Points on a hilly landscape, in no order, each with its height.
A ball rolls from a point to the lowest of its 3 nearest points, and stops where none of them is lower. Distance is the straight distance between rows; heights are no part of it.
k_96 h=5.62: [-34 17 -4 -4 -3 18 10 2 4]
k_40 h=7.63: [3 -5 1 8 1 0 -5 -7 -1]
k_265 h=3.84: [3 -1 2 8 7 9 2 -2 -6]
k_503 h=3.79: [33 -14 3 9 2 -20 -13 -3 -1]
k_346 h=6.35: [19 -12 4 8 8 -5 -7 -6 -5]
k_496 h=2.24: [1 -3 -1 1 -5 -9 -9 -4 4]
k_154 h=5.67: [-36 14 -10 -12 -3 16 4 0 8]
k_716 h=1.35: [32 -23 19 1 3 -3 9 -1 -12]
k_130 h=1.99: [-1 -2 -5 -2 -8 -13 -7 2 7]
k_773 h=1.92: [2 -4 -6 -6 -12 -13 -9 9 8]
k_260 h=3.92: [-5 11 4 5 7 11 8 1 -6]
k_561 h=0.68: [24 -11 15 -2 8 0 13 2 -13]
k_119 h=5.38: [25 -14 21 -2 4 -3 13 -1 -13]
k_472 h=1.77: [25 -15 5 7 6 -13 -11 -5 -4]
k_834 h=4.55: [35 -22 13 3 8 -5 -5 -4 -8]
k_587 h=3.26: [9 -5 6 7 8 6 1 -2 -8]
k_302 h=4.13: [-24 7 -4 0 -5 12 4 -2 5]
k_732 h=1.36: [-25 17 0 4 -1 16 9 1 -1]
k_784 h=1.21: [18 -11 -2 7 -8 -23 -11 4 3]
k_64 h=3.27: [11 3 14 -1 12 8 16 -2 -11]
k_969 h=3.09: [-9 1 -2 2 -4 -3 -7 -6 5]
k_802 h=2.46: [15 -2 11 -2 11 6 11 1 -11]
k_948 h=4.02: [15 -5 -2 5 -6 -19 -10 -1 4]
k_770 h=1.93: [15 -3 15 -7 8 3 16 -1 -12]
k_818 h=1.53: [-32 12 -11 -15 -5 15 0 1 9]
k_384 h=7.57: [-12 2 -3 4 -3 3 -2 -5 0]
k_583 h=6.56: [-4 0 -1 7 0 4 -3 -4 -1]
k_355 h=2.80: [-14 4 -9 -9 -8 0 -6 2 10]
k_323 h=1.30: [-34 25 0 -1 1 18 14 1 0]
k_575 h=1.46: [22 -12 -1 11 -9 -23 -12 4 3]
k_673 h=4.66: [-16 6 -17 -17 -5 3 -5 11 13]
k_973 h=2.18: [23 -17 7 5 6 -4 -6 -8 -6]
k_537 h=2.31: [5 -6 -8 -2 -13 -16 -9 10 7]
k_796 h=2.82: [-23 10 -3 4 -2 12 6 -2 1]
k_929 h=4.77: [-11 18 3 0 9 15 14 0 -8]
k_79 h=5.40: [-15 24 4 -2 13 14 15 -2 -8]
k_530 h=2.41: [-10 3 -7 -11 -7 -3 -6 2 9]
k_212 h=4.16: [-29 9 -6 -7 -6 14 1 -4 6]
k_204 h=4.10: [2 5 5 4 10 9 9 0 -7]
k_966 h=3.50: [23 -14 12 3 6 1 5 -1 -11]
k_193 h=3.14: [-29 9 -12 -16 -2 10 -1 0 11]
k_109 h=2.96: [16 -8 8 5 11 7 7 -1 -8]
k_711 h=5.29: [-24 5 -5 -3 -4 8 1 -6 4]
k_789 h=2.99: [-14 12 0 6 4 14 10 1 -5]
k_851 h=4.34: [-6 7 1 8 5 9 3 -2 -3]
k_100 h=3.81: [33 -20 -1 14 -8 -28 -14 6 3]
k_307 h=3.35: [12 -10 -4 5 -11 -20 -10 5 6]
k_746 h=5.89: [-5 17 7 -3 13 13 16 -2 -9]
k_599 h=2.92: [-19 5 -10 -13 -7 1 -3 0 8]
k_624 h=6.76: [-29 17 -21 -23 -1 11 -5 10 12]
k_400 h=1.52: [26 -14 0 12 -4 -24 -12 3 2]
k_215 h=2.04: [-6 0 -5 -2 -8 -8 -7 -1 8]
k_534 h=4.07: [-4 0 -12 -11 -12 -7 -6 12 12]
k_754 h=3.24: [-12 5 -13 -14 -9 -2 -3 6 11]
k_52 h=6.51: [8 -6 0 6 0 -10 -10 -7 1]
k_398 h=5.02: [19 -14 6 9 8 2 -2 -4 -7]
k_603 h=0.66: [-32 20 -3 0 1 16 11 1 1]
k_679 h=0.91: [22 -9 0 9 0 -18 -11 -4 0]
k_116 h=2.95: [34 -19 6 7 5 -15 -11 -7 -4]
k_809 h=0.92: [8 -6 -4 3 -11 -18 -10 4 6]
k_601 h=6.01: [-20 14 -22 -20 -2 7 -7 13 12]
k_912 h=1.78: [-19 18 0 6 5 16 10 0 -3]
k_163 h=7.09: [30 -20 24 -2 1 -10 14 -2 -14]
k_123 h=1.87: [-16 6 0 6 0 11 2 -3 1]

Where does a ball stop that starts at each point below?
k_260 | k_603
k_673 | k_530
k_929 | k_603
k_711 | k_603
k_79 | k_603

Call two points neighbours if one is among the 3 nearest of the other. Go from one point of each pair to the other, from neighbour to neighbour, staying as low as possible. Name the highest point that can't be avoided.
k_530 / k_561 | k_834
k_818 / k_603 | k_212
k_784 / k_679 | k_400
k_561 / k_603 | k_204
k_679 / k_530 | k_534
k_784 / k_809 | k_307
k_561 / k_716 | k_966
k_603 / k_123 | k_796
